Points, in no order, along strands that fork and pass close to each other.
Points whose rows are less than 8.13 apart are linked; no others are. Some points are linked to none.
binu: [ 1.34  4.05 -0.09 -0.40 -0.40 -2.04 -0.16  0.33 -1.85 -1.02  2.06 -1.33
 -0.96  3.79  1.50 -0.33  0.71 -0.16 -2.63 -3.29  3.61 -0.98  2.69 -0.28
  3.54 -1.38]
tif: [-2.99  0.12  0.88  0.90 -2.17  2.48  0.26  0.48 -0.49 -0.85  3.34 -0.20
 -2.76 -1.86 -2.56  1.28  0.58 -0.73  1.12  1.86 -0.34 -1.56  2.21  0.04
 -1.71  1.27]
suba: [-0.44  3.19  2.39  1.04 -3.48 -0.32 -1.77  0.44  1.84  2.34 -0.84 -1.02
 -0.68 -0.56  1.62 -1.46  0.59 -1.70 -1.43  0.22  0.19 -1.99 -0.69 -1.97
  0.45 -2.14]
Rivi: [ 3.27  0.52 -0.79 -2.44 -1.97 -5.70 -1.21 -0.90 -2.16 -1.20  0.20 -0.07
  2.10  0.83  2.16 -0.61 -0.83  1.02  1.14 -2.19  0.33  0.99 -3.46 -1.01
  3.63 -3.56]
Nefez: [ 0.13 -5.16 -0.74  1.98 -1.29  2.52  0.84 -3.54  0.25  0.34 -0.82  0.33
 -0.71 -1.33 -3.93  1.45 -0.56  2.27  2.00  3.45 -4.85 -2.05  0.70  2.37
 -0.75  2.72]
daga: [ 0.79  3.89  1.00 -1.56 -4.37 -0.29 -2.77  0.04  0.99  1.32  0.85 -0.82
  0.52  0.14  1.35  0.60  0.80 -0.67 -2.50  0.05  1.00  0.41  0.83 -1.03
  1.93 -1.28]
Moril: [ 1.01  1.98 -0.80 -4.84 -1.32  0.37  0.89 -1.80 -1.07 -0.08 -3.46 -0.92
  1.13 -0.73 -1.42  0.36 -2.65 -1.33  0.49  1.71 -0.52 -0.35 -1.81  0.75
  1.59 -0.45]
rokem: [ 1.40  0.25  0.56  5.57  0.92 -1.32  0.83  0.98  3.05 -0.89 -1.86  4.69
 -2.12 -0.86  2.29 -3.68  2.06 -0.09 -4.12  0.22 -0.68 -2.98  1.06  1.10
 -1.58 -1.12]
vita: [-0.47 -2.96 -0.87 -0.09 -1.74  2.08  1.17 -4.26 -0.05  0.45 -2.26 -1.36
  0.24  0.42 -5.75  1.56 -2.55  0.29  1.91  3.46 -2.23 -1.85 -0.61  2.27
  0.21  2.75]
biza: [-2.55  2.67 -2.15  1.24  1.11  1.98 -0.77  0.91  1.39  0.97  0.70 -0.44
 -1.57 -2.83  2.14 -0.95  1.56 -0.18 -2.72 -0.59 -2.75 -0.82  0.26 -0.64
 -0.62  3.53]
Tefa: [ 0.46 -0.48  2.26 -0.72  1.31 -1.64 -1.22 -1.09 -0.71 -1.52  3.65 -0.88
 -0.79  2.44 -1.17 -3.59  0.03 -3.34 -1.31  0.04  1.82 -2.22  3.30  0.08
  2.00 -1.01]
fova: [ 1.04 -1.30  0.83  1.30  3.74 -0.64 -0.23  0.02  0.93  1.22 -5.17  3.79
  1.09 -4.01  4.44  2.99  0.38  0.82  0.61 -2.94 -1.01 -0.55 -0.67 -0.28
 -2.21 -0.09]
lera: [-2.43  0.26  0.62 -2.93  1.57  2.81  0.21  3.72 -0.13 -0.18  0.85 -1.33
  0.18  2.40 -1.17  1.58  1.76  0.95  0.10  1.07  3.62  4.78  1.61 -1.27
 -1.78  1.94]
riron: [-3.27  0.46 -1.75  0.48 -0.23  3.93 -1.05  0.69 -0.12  1.84  2.03 -1.96
 -0.32 -1.24 -1.07  2.44  0.59  1.67 -1.65  0.09 -2.39  0.32  0.19  0.11
  0.30  4.02]
mave: [-2.42 -2.93  3.60  0.68 -0.31  1.61  1.32 -2.08  0.10 -2.27  5.20 -1.78
 -1.72  1.57 -0.38 -0.75 -0.81  0.34  2.41  1.84 -2.52  1.46  2.04  0.31
 -2.17  3.41]
nuvi: [ 0.55  0.52 -1.57  5.92  3.01 -2.55  0.75 -0.34  1.69 -0.50 -2.02  5.23
 -0.90  0.65  2.49 -1.49  1.89  0.51 -5.42 -2.48 -2.08 -2.25  0.38  0.77
 -1.48 -4.02]
fumum: [ 0.78 -1.67 -3.89  0.35 -0.73  0.41 -1.05  2.76  0.81  0.99 -0.86  2.75
  1.08 -2.45  1.53  3.24  1.96  3.47  0.72 -5.26  1.38  1.86 -3.18  1.15
 -2.65 -1.04]
pazol: [-3.21  0.58 -0.81 -2.97  1.48  2.33  3.25 -0.99 -1.94  0.89 -1.52 -3.62
  2.10  0.37 -1.66  3.75 -4.69  1.13  2.20  0.81 -1.78  0.45 -0.74 -0.38
  1.64  2.95]
lizuk: [ 2.22 -0.54  3.13  3.07 -0.31  0.98  0.43 -0.89  0.62 -1.48 -2.80  2.55
 -1.37 -2.18  2.20 -2.84  1.72 -0.64  0.99  1.91 -0.18 -0.99 -0.81  2.00
 -0.41  0.18]
rodi: [-1.47  0.75  3.04 -3.31  4.60 -0.05 -1.07  0.45 -1.19 -0.63  4.44 -1.12
  0.15  2.37  0.38  0.66 -1.29 -0.97 -2.71 -1.46  1.08  1.83  1.98 -2.42
  0.15 -0.30]
gude: [-1.93 -5.12 -0.70  1.68  0.64  3.35  2.45 -3.32  0.22 -0.14  0.73  1.43
 -0.62 -1.91 -0.42  2.18 -1.26  3.19  1.99  3.62 -5.09  0.41  2.57  0.61
 -2.75  4.00]
dofu: [-1.56  1.84 -1.46 -3.65 -0.69 -0.67  0.00  2.60 -0.92  1.27 -0.39 -0.90
  2.23 -0.54  3.86  2.28 -0.54  1.55  2.66 -0.50  0.03  4.20 -2.46 -3.23
 -1.92  0.60]
fut: [-1.96  0.95 -1.22 -2.15  1.81 -0.32 -0.24  3.46  1.72  1.83 -1.22  0.70
  1.58 -3.60  4.79  1.42 -0.21  1.36  0.89  0.09 -2.12  3.15 -1.69 -3.28
 -1.65  1.96]
Gufi: [-2.99  1.92  1.08 -2.31  1.22  2.35 -0.24  4.06  0.77  0.45  3.40 -2.04
 -0.19  2.01  0.50  1.26  1.37  1.51 -2.20  0.69  0.71  4.78  0.87 -2.11
 -0.51  0.43]
Deve: [ 1.40  1.91  4.14  2.50 -1.94 -4.22 -1.10  1.91  1.64  1.84 -0.72 -1.20
  0.81  1.98  1.15 -3.14 -1.19 -0.23 -1.51 -1.78  1.12 -1.27 -3.53 -1.09
  2.45 -5.73]
zeva: [ 0.56 -1.22  2.12  0.52 -2.05  1.47 -0.46 -1.98  1.72  2.07 -3.26  0.51
 -0.18 -4.09 -1.43  0.38 -1.82 -0.71 -0.71  4.64 -1.06 -2.06  0.14 -0.11
  2.68  1.98]
gib: [-0.16 -0.17  1.94  3.07 -0.11  2.08 -0.10  0.13  1.71 -0.86  0.39  0.56
  0.49  1.87  2.83 -3.44  3.27 -1.20  0.55 -1.36  0.20 -0.65  2.78  2.46
 -3.65 -0.54]
Zep: [-1.06  3.48 -0.05  2.80  1.06  1.38 -0.39  3.78  3.14  1.51  2.00  1.70
  1.30  0.30  3.77  0.87  1.23  1.52 -1.37 -3.37 -1.61  2.76 -1.28 -0.45
 -3.14 -3.97]
mul: [ 1.50 -0.03  0.45  5.04 -2.44 -0.81 -0.11  4.08  3.08  1.80 -0.94  1.30
 -0.43  0.04 -1.29 -4.13  2.17  1.60 -2.81 -3.37  1.39 -2.35 -0.70  2.57
 -0.78 -5.66]
fivo: [ 3.38 -3.57 -0.67  1.73 -2.04 -0.38 -0.56  2.34  2.30  0.62 -4.32  2.36
  0.78 -1.18  0.87 -2.41  2.98  0.05 -1.30  0.18  2.24 -2.22 -1.30  1.75
  0.84 -1.78]
veb: [ 0.92 -0.33 -0.58  1.25 -2.71  2.67 -1.63 -1.75  0.61 -0.09 -0.11  0.76
 -1.00 -1.45 -2.82 -0.93  1.52 -2.01  0.48  4.26  2.77  0.14  2.19  1.76
  0.50  2.32]
sofak: [-1.08  1.39 -3.42 -4.39  3.28  0.41 -0.31 -3.23 -3.56  1.26  1.98 -1.96
  1.60  2.23 -3.48  2.84 -4.63  0.91 -1.60 -0.07  1.27  2.43 -0.15 -0.58
  1.83  2.40]
kegu: [ 2.03  2.73 -2.73 -2.15 -0.16 -3.06  0.53 -1.34 -2.57 -1.38  1.42  0.00
 -0.26  3.05  1.12  0.69 -0.67 -0.61 -1.35 -1.55  3.86 -1.05  1.56 -0.95
  4.81  0.92]
fuduk: [ 0.10  0.40  1.71  0.31  4.06 -0.26  0.67 -1.03  0.33  0.15 -3.96  3.13
 -0.84 -5.15  3.21  0.98 -0.27 -0.39 -0.63  0.30 -2.90 -1.01  1.15 -0.79
 -1.52  1.63]
bigal: [ 0.81  1.59 -1.77 -3.40  1.91 -1.73 -0.18  0.91 -4.16 -0.86  0.55 -0.81
  0.72  2.69  0.28  1.99 -0.15 -0.20  1.73 -3.49  3.93  2.40 -1.56 -0.72
 -0.03 -1.79]
Dit: [-0.69 -3.80 -1.06 -0.07  3.26  1.06  0.49 -3.60 -2.84 -0.37  2.98 -0.65
  1.09  4.78 -5.94  3.84 -3.31  1.96  0.90  0.11  0.44  0.48  1.38  2.03
 -0.58  3.38]
todaz: [ 0.77  0.26 -1.84 -0.10  0.00 -1.92 -0.27 -2.56 -0.98 -0.35  2.94  0.09
 -1.07  2.22 -2.08  2.15 -2.07 -1.20 -1.26  0.34  2.81 -2.74  1.75 -0.94
  6.17  2.94]
mukug: [-1.78  0.21  0.19 -2.25  2.54  2.82  1.56 -0.61  0.85  1.06 -2.55  1.86
 -0.17 -4.32 -0.76  3.05 -3.14  0.31  1.03  2.37 -1.88  0.82  0.02 -0.70
 -3.41  3.23]
nimik: [-2.42  2.26  0.42 -2.95 -0.29 -0.20  0.22 -1.09 -1.94  0.79  1.28 -3.40
  1.98 -0.55  1.41  3.19 -4.18  1.26  0.84 -0.59 -2.67  0.57 -0.11 -1.82
  3.75  2.35]
Riti: [-1.07  0.75 -0.49 -3.81  0.68  0.66  1.33  0.43 -2.48 -1.46 -0.42 -1.19
  0.05  1.37 -0.91  1.96 -0.03 -2.56  3.44  0.07  2.04  1.24 -1.48 -0.82
 -1.77 -0.24]
nenu: [-0.67  1.08  0.38 -0.08 -2.13 -1.31 -0.64 -0.04 -1.14 -0.66  2.38 -1.03
 -1.72 -0.02 -3.75  1.40 -2.01 -1.44  0.22  1.42  2.62 -2.11  0.26  0.06
  4.06  1.82]
tumob: [ 2.35 -1.13 -1.80 -1.67 -2.19 -3.09 -1.40 -1.70 -2.61 -0.21 -0.64 -0.84
  2.64 -0.05  1.04  1.15 -0.67  2.34  2.69 -3.76 -0.28  2.26 -5.23  0.21
  2.47 -3.92]
pubu: [ 2.69 -4.24  3.04  1.50 -2.69 -0.70 -0.04  2.07  0.27 -0.33 -2.36  0.16
  0.89  1.65 -0.35 -3.88  1.89 -0.78 -0.02  1.19  4.07 -1.66  0.04  1.27
  0.41 -3.41]
nif: [ 0.07  1.56 -4.29 -2.76 -1.63 -1.02 -1.23 -3.67 -2.70  1.38  1.43 -1.93
  0.11  2.26 -5.41  3.18 -3.05  1.35 -0.95  0.22  0.41  0.36 -1.25 -0.25
  2.96  2.12]
sime: [-0.08  2.99  0.65  2.19  2.15 -0.01 -2.18  1.47  0.94  0.10  2.82 -1.84
  0.59  3.85 -0.56 -2.70  2.03 -2.65 -0.57 -3.90  2.25  1.21  3.57  1.05
 -1.33 -4.56]
tole: [-1.36 -1.39  1.78  0.83 -1.67  0.71 -0.44 -1.36 -1.20 -1.17  4.06 -0.60
 -1.87  0.24 -4.78  1.82 -1.21 -0.99  1.18  1.88  0.18 -2.03  1.44  0.73
  1.73  1.57]
Kodu: [ 2.04  0.10  1.39  5.85 -0.55 -1.83  0.51  4.15  4.36  0.94 -1.21  3.88
 -1.65 -1.12  0.04 -4.54  1.27  0.48 -4.37  0.22  0.76 -2.13 -0.63  1.13
 -1.70 -3.27]
tenul: [ 0.45  0.56  1.85 -1.31  0.47 -1.77 -1.59 -0.13 -1.86 -0.23 -0.60 -1.72
  0.82  1.10  1.46 -2.47  1.04 -2.53  0.68 -2.27  0.66 -1.55 -1.46 -0.31
  1.71 -3.05]
sili: [-1.28  2.02  1.55 -1.67  0.28  2.00  0.48  1.26  0.48 -1.85  2.51 -1.58
 -0.90  1.05  1.38  1.25  1.90 -1.16 -0.70  0.69 -1.64  1.79 -0.55 -1.10
 -0.48 -0.43]
nebob: [ 0.85  2.74  1.42 -1.36 -1.89 -1.90 -1.06  1.55 -0.89 -1.59  1.20  0.35
 -1.29 -0.95 -1.04  0.77 -1.10 -2.19  1.50 -0.39  3.18 -0.74 -1.45  1.00
  1.97 -0.09]
Vop: [ 0.69  0.09  1.64 -2.69  4.21 -0.78 -1.17 -0.71 -2.32 -2.22  4.11 -0.69
 -1.18  2.67 -1.55 -1.21  0.80 -1.98 -2.03 -1.81  2.34  0.81  3.56 -0.53
 -0.27 -0.67]
mafi: [-0.83 -5.46 -0.87  0.91 -0.24  1.44  0.64 -2.81 -2.46 -0.12  2.90 -0.89
  0.91  3.49 -5.11  2.88 -2.26  2.90  4.25  1.18 -1.74  0.39  1.01  3.46
 -2.85  2.75]
dok: [-3.49 -2.58 -1.73 -0.93  1.83  4.33  2.80 -0.32 -0.49  0.66 -0.84 -2.15
  1.59  0.56 -1.84  2.37 -2.48  1.58  2.14  1.58 -1.80 -0.43  0.79  1.04
 -0.99  4.83]
Beg: [-0.90 -1.00  3.41 -1.18  1.03  2.13  1.08 -0.94  0.41 -2.71  0.93 -1.57
 -0.63  0.09  0.86 -0.31  0.74 -1.81  1.11  1.47 -2.36  0.40  0.48  0.15
 -0.49  1.39]
kif: [-1.12  3.38 -0.15  0.25 -1.22  1.60  0.15  2.44  0.60  0.75 -0.48 -0.91
 -0.75  1.53  1.88 -2.32  3.52  0.26 -2.33 -3.03 -1.10 -0.75  0.76 -0.57
 -2.79 -4.18]
bev: [ 0.01 -1.65 -0.13 -2.77 -1.67  1.47  2.43 -1.22  0.68 -1.63 -1.89  1.41
 -0.82 -1.61 -1.98 -0.01 -1.70 -2.09  3.03  3.34 -0.36 -1.39  1.49  1.12
 -3.79  1.39]
vav: [ 1.15  1.60  3.31  3.98 -2.04 -2.23  0.09  3.96  3.57  3.03 -1.28 -0.32
  1.18  2.27 -0.38 -4.34 -1.58 -1.21 -2.80  0.49  0.88 -0.72 -2.85 -1.09
  0.41 -5.41]
pipuz: [ 0.89  1.28 -2.43 -3.88 -0.48 -1.55  0.51  0.30 -1.50  1.26 -3.64 -0.81
  3.39 -0.50  2.25  1.66 -1.47  1.49  3.90 -2.58 -0.74  2.97 -4.20 -0.65
 -2.20 -1.32]
Kepep: [ 2.09  0.93 -2.95  0.52 -3.24 -1.75 -0.31  2.08  0.49 -0.53 -1.21 -0.07
  0.16 -0.45  2.08 -1.84  3.41 -0.02  0.15 -0.15  0.27  0.13 -3.50  0.11
  2.58 -2.97]
malu: [-1.88  1.69  3.28  2.24 -0.41  0.79  0.47 -1.01  1.85  1.54 -2.11 -0.35
 -1.51 -0.90  1.93 -3.39  0.48 -2.10 -0.40  0.56 -2.77 -3.32  1.11 -1.75
 -2.55 -1.22]
musu: [ 2.29 -2.86 -0.01  1.56  0.88 -2.69  1.21  0.68  2.23 -0.22 -4.36  2.75
 -1.33 -4.56  1.16 -0.01  2.23  0.84  1.26 -1.19 -2.81 -1.69 -3.14 -0.53
  0.22 -3.58]
Mus: [ 3.67  2.65 -3.16 -1.59 -0.45 -4.58  0.25 -2.37 -2.50  0.20  1.70  0.83
 -1.74  1.79  0.06 -1.92 -1.90  1.54 -3.72 -1.03  3.76 -0.95  0.93 -2.88
  5.30  2.42]
sovos: [ 0.22 -0.44 -1.23 -1.24  0.36  1.10 -0.88  2.82 -1.24 -0.39  0.66 -0.99
  1.25  2.35  1.52  2.31  3.46  0.69  1.34 -3.63  2.72  2.98 -1.05  0.29
 -0.96 -2.62]
pokip: [-2.41  3.30  1.94 -1.58  3.32  0.30 -1.46  2.96  0.25  0.78  4.43 -2.46
  0.79  3.30  0.13 -0.32  0.43 -0.04 -2.79 -1.61  1.52  4.34  2.73 -2.05
 -0.79 -2.47]
fibon: [-2.61  0.00  0.40 -0.67  4.68  1.55  0.72  0.84  0.96  1.99 -2.25  0.96
  0.36 -5.06  2.62  1.76 -1.47  0.70  0.13  1.43 -3.10  1.31  0.30 -2.40
 -1.65  4.28]
Safu: [ 2.47 -3.57  2.83  0.03 -2.90 -1.14  1.43 -1.20  0.31 -1.24 -1.65 -0.09
 -0.30  1.85 -2.93 -2.87 -2.63 -1.93  1.73  5.54  4.24  0.06  0.05  0.88
  0.47  1.77]
bufav: [ 1.25 -3.32  1.11 -0.86 -0.91 -0.97  2.27 -4.44 -0.10 -2.27 -0.50 -0.59
  0.67  1.59 -2.74 -0.99 -3.45 -2.64  3.65  4.34  0.72 -1.23  1.90  1.16
  2.25  2.21]
nini: [-1.78  0.66 -0.24 -3.31 -0.70  1.87  0.41  0.80 -0.53 -0.36  0.59 -0.28
 -0.79 -1.00 -2.76  1.99 -1.13 -1.81  2.26  0.97  1.53 -0.01  0.31  0.17
 -2.83  2.16]
Leno: [-0.05  0.34 -0.79  1.60 -3.00  1.70 -1.84  0.42  3.04  0.49  1.52 -0.34
 -1.05 -1.29 -2.14 -1.10  1.89 -1.17 -3.17  3.86 -0.11 -0.85  1.37  0.71
  2.63  1.02]
sus: [ 1.08 -3.23  0.35 -0.29  2.49  1.41  2.06  1.15  0.39 -1.99 -2.19  2.74
  0.37 -2.98  2.27  0.76  1.52 -0.35  3.33 -0.03 -2.14  0.35 -0.76  0.94
 -3.00 -1.88]
Mibuk: [ 1.27 -1.81  1.06 -1.34  0.64 -1.81  1.31 -1.33  0.33 -2.19 -1.21 -1.88
  0.49  0.86 -0.33 -1.15 -0.80 -3.61  1.98  2.14  0.12 -2.01  0.48  0.19
  5.05  1.16]
midu: [ 2.15  0.88 -2.93 -1.87 -2.21 -1.54 -0.63  0.22 -2.14  0.77 -3.88  0.61
  1.32 -2.47  1.58  0.31  0.01  2.66  2.56 -2.64 -0.52  1.09 -5.25  1.03
 -1.10 -2.06]
risaf: [ 0.04 -0.29  2.71  1.96  0.18  2.31  1.82 -2.24  1.19 -2.16 -1.18  0.38
 -2.02 -2.34  1.33 -1.17  0.63 -0.37  1.00  2.54 -3.39 -0.64  0.60  0.99
 -0.01  3.45]
Leboz: [ 1.35 -4.16  0.32  2.33  2.98 -1.51  2.13 -1.10 -0.17 -1.61 -4.02  3.87
 -1.94 -3.47  2.53 -0.10  2.56  0.56  1.50 -0.88 -2.53 -1.84 -0.25 -0.83
 -3.17 -3.24]
let: [-3.25 -0.42  0.07  1.83  1.64  2.60 -0.21  1.72  1.44  0.48  2.73  0.97
 -1.91 -1.70  0.30 -1.15  2.70 -0.23 -0.64  1.08  0.27  0.85  4.71 -1.25
 -5.83  2.03]
fabu: [ 1.37 -1.44 -1.58  0.62 -1.23  1.19 -0.95  2.06  0.51 -0.37 -1.25  1.30
  0.39 -0.18  0.92  1.16  3.85  0.53  1.19 -3.98  1.85 -0.62 -0.69  2.00
 -1.72 -2.11]
Repog: [-0.74 -2.51 -0.49  0.53  3.36  1.79 -1.50 -3.16 -3.84  0.45  4.06 -1.24
 -0.08  3.82 -4.58  4.01 -1.05  2.33 -1.09 -1.12  0.78  0.05  2.23  0.64
  2.10  2.45]
Vene: [ 0.83  3.19 -2.90  2.35 -4.16 -3.80 -1.42  1.98  2.51  0.95  1.09 -0.90
  0.97  1.72  2.48 -3.54  2.30  0.27 -0.50 -2.32 -1.08  0.18 -2.29 -1.00
  0.24 -4.08]
bol: [-2.58  1.93 -2.25 -0.50  2.45 -1.97 -1.89 -0.41 -2.59  1.96  7.19 -1.81
 -0.12  1.40 -0.52  3.20 -2.82  3.30 -2.00 -2.37  0.36  1.50  1.96 -3.39
  3.39  2.47]
giz: [ 0.13  2.42 -1.65 -3.05 -2.59 -0.23  0.84 -3.55 -0.22  1.51 -2.85 -2.29
  1.35 -1.01 -3.01  2.42 -4.89  0.78  0.39  2.25 -2.30 -0.25 -2.53  0.61
  3.13  1.64]
vot: [ 3.52 -3.02  2.04  2.24  0.67 -3.55  1.10  1.58  2.51  0.89 -6.65  2.22
 -1.75 -4.25  0.55 -1.93  1.33  0.37  0.09  2.01 -0.58 -1.12 -3.35 -1.90
  0.37 -1.42]
kenu: [ 0.36 -2.07 -0.93 -1.01 -1.59 -0.59 -0.71 -3.71 -0.36  0.85 -0.42 -1.93
  0.06  2.85 -6.62  2.86 -2.37  0.52 -0.21  2.19 -0.69 -1.77 -2.23  0.70
  3.18  2.38]
kimil: [ 2.16 -1.45 -0.55  2.91  0.76 -0.69  0.11 -1.22 -0.57 -0.84 -3.98  4.91
 -1.76 -3.31  1.16 -1.79  1.49 -0.84 -0.51  2.08  1.21 -1.39  0.26  1.40
 -2.10  1.51]
vapur: [-0.96  4.00 -2.81 -2.13  0.79 -1.86 -2.47  0.96 -2.44 -0.08  5.29 -2.53
  0.89  0.31  1.00  0.70 -1.39  1.26 -0.76 -1.15  1.38  3.84  1.18 -1.86
  2.21  2.14]
zisan: [-4.01 -1.34 -1.07  0.19  1.46  5.40  0.01  0.35 -1.13  1.49  0.85 -2.67
  1.05  0.98 -1.12  1.44  0.33  1.15  0.29  1.14  0.03  0.98  1.71  0.10
 -0.32  4.95]
Razez: [ 0.73 -0.93 -1.01  2.03 -1.45  1.62 -1.07 -2.32 -0.66  0.57 -2.22  3.54
 -2.24 -3.54 -1.46 -2.31  0.96 -1.76  0.82  3.92  2.29 -0.46  1.65  1.17
 -2.45  2.68]
Guzu: [ 2.04 -3.41  3.30 -0.70 -3.05 -0.47  0.84 -0.65 -0.03 -1.50 -2.46  0.22
 -0.12  1.70 -0.53 -3.21  0.49 -2.39  1.76  2.85  2.66 -1.73  1.33  0.97
 -0.12  0.31]
Kosi: [ 1.06 -2.22 -2.11  3.47 -1.32  0.03 -0.77  1.91  2.04  0.78 -1.50  1.92
 -0.31 -1.10  0.53 -1.39  4.07  1.63 -2.01 -4.02  0.59 -2.68 -0.86  1.92
 -0.75 -3.92]
vuk: [-2.52 -5.51  0.65  0.34 -0.69  2.66  0.88 -1.83 -1.81 -0.26  4.83 -1.92
 -0.07  2.15 -1.82  0.66 -1.06  2.73  2.94  1.33 -2.42  0.69  3.43  1.45
 -2.09  3.19]
Loma: [ 0.29  0.82  0.92  3.67  1.06  1.83 -1.43  1.56  2.32 -0.50  2.05 -0.01
  0.35  2.18  0.36 -2.46  4.22 -1.18  0.46 -3.09  0.83  1.22  2.46  2.38
 -3.91 -3.64]
Zol: [-1.61  0.77 -0.41 -0.13  1.70  2.15 -2.10 -1.17 -2.43  0.08  4.57 -3.03
 -1.04  2.01 -3.57  3.03  0.15  0.58 -1.66 -0.57  1.42  1.42  2.64  0.00
  2.38  2.23]
pelin: [-1.16  2.97  1.14  2.27  0.42  0.94  1.39  0.82  1.93  0.72 -1.80  0.97
 -1.87  0.46  1.84 -3.55  1.58 -0.70 -2.58 -1.84 -3.22 -2.66  0.27 -0.45
 -4.02 -2.70]
rami: [-1.56  4.28 -1.59 -1.24  0.10 -2.98 -1.09  2.56 -0.62 -0.88  5.47 -2.57
  1.77  1.53  3.32 -1.23 -0.68  0.91 -0.43 -2.81 -0.62  3.00 -0.20 -1.32
  0.86  0.52]
muguk: [-0.35  1.09  2.38  2.06  1.21 -0.42 -1.12 -0.96  0.94 -0.97  3.99 -0.75
  0.59  3.49 -0.57 -4.23  0.30 -3.81 -0.23 -0.31  1.03 -0.57  4.20  0.77
 -0.61 -3.41]
zesup: [-1.34 -2.33  0.33  2.70  1.56  2.80  2.86 -3.95 -0.28 -1.39 -0.24  2.25
 -2.47 -2.94  1.11  0.39  0.10  1.60 -0.93  3.85 -4.68 -0.73  2.71 -0.29
 -1.80  3.34]
Rimig: [ 1.25 -0.85 -0.56 -2.14  1.56  0.96  3.33 -0.42  0.50 -2.06 -4.18  2.06
  0.46 -2.27 -0.42 -0.06 -1.43 -1.57  3.88  1.71 -0.79 -0.33 -0.58  2.59
 -3.88 -0.02]
Vudit: [ 1.22 -0.97 -2.50 -0.56  0.83 -1.09 -0.51  1.36  1.60  0.85 -3.38  3.73
  0.97 -3.48  3.44  3.65  1.24  1.46  0.80 -3.22 -0.69  0.43 -2.65 -0.66
 -2.59 -0.59]
gad: [-0.73  3.95 -2.02  0.93 -0.89 -2.41 -1.15  2.11  0.29 -0.41  3.22 -2.06
  1.14  0.77  3.64 -2.32  1.51  0.04  0.82 -2.95 -1.78  2.42 -2.62 -1.18
 -0.10 -2.07]
nus: [-1.01 -1.21 -0.29 -1.09  1.61  3.20  0.41  4.15 -0.43  0.45 -1.25  1.03
  0.55  0.90  1.60  1.63  3.32  1.60  0.30 -0.82  2.28  3.77 -0.59 -0.77
 -3.57 -0.63]
Foraf: [ 2.16 -0.16 -0.51  0.13 -1.04 -1.04  1.81  1.19  0.87 -1.98 -3.47 -0.46
  0.63 -0.13  1.58 -1.01  1.14 -2.04  2.28  1.10 -0.07 -1.32 -2.76  1.34
  3.89 -0.66]
vek: [ 0.36  1.55 -2.16 -5.26  2.16  0.61  1.45 -3.46 -1.72 -1.17 -0.70 -1.86
  1.69  2.26 -3.24  1.43 -4.05 -1.68 -0.41  1.47  0.06  1.16 -1.19  1.15
  1.10  0.92]
Miti: [ 0.96  0.03  3.22  1.21 -2.41  0.17 -1.89  1.31  1.62  2.58 -3.13  0.19
 -0.29 -3.01  0.43 -2.64 -0.04 -1.32 -2.12  3.31  1.46 -1.90 -0.56 -0.88
  1.60 -0.42]
lir: [ 3.24  0.51  1.96 -1.19 -3.26 -6.03 -1.55  1.33 -0.52  0.51 -0.41 -0.86
  0.87  1.47  1.61 -2.02 -1.43  0.53 -1.52 -0.58  1.94  0.07 -3.31 -2.09
  4.11 -3.36]
Fiva: [ 1.51 -1.33 -1.65  4.35  2.60 -3.74 -0.73 -0.22  1.90  0.25 -2.48  4.71
 -0.34 -3.44  2.62  0.09  1.03  2.71 -4.93 -4.08 -2.39 -1.97 -1.58  1.01
  0.74 -3.24]
kot: [-0.53  3.31  0.42 -2.49 -2.95 -1.23 -0.66 -0.64 -0.44 -0.05  1.82 -1.89
  2.03  0.01  2.83  2.00 -2.14 -0.10 -0.18 -0.32 -1.19 -0.05  0.20 -1.19
  3.88  0.70]

A fork is a point with three links. Follow the links from the first point to the second and name the forks in between, in order.
sus / Zol | nini, sovos, Gufi, Beg
lizuk / giz | risaf
kif / dok | suba
Beg / musu | Gufi, sovos, nini
vav / nenu | fibon, fabu, sovos, nini

Follow the links from the first point to the second, and from the first to the third. Name the last point that the two ways share.
nini / Mibuk / Moril | sovos
kimil / Leboz / Kosi | sovos
mul / zesup / Deve | fabu
vuk / Fiva / Deve | fabu

A fork is a point with three links, a tip a point with one. Leave the first point through the second and follow the links. Name the first fork or tip that comes.
biza / riron | suba
Moril / vek | risaf
rami / gad | Kosi
zesup / gude | giz
bufav / Mibuk | bol
gib / Loma | Gufi
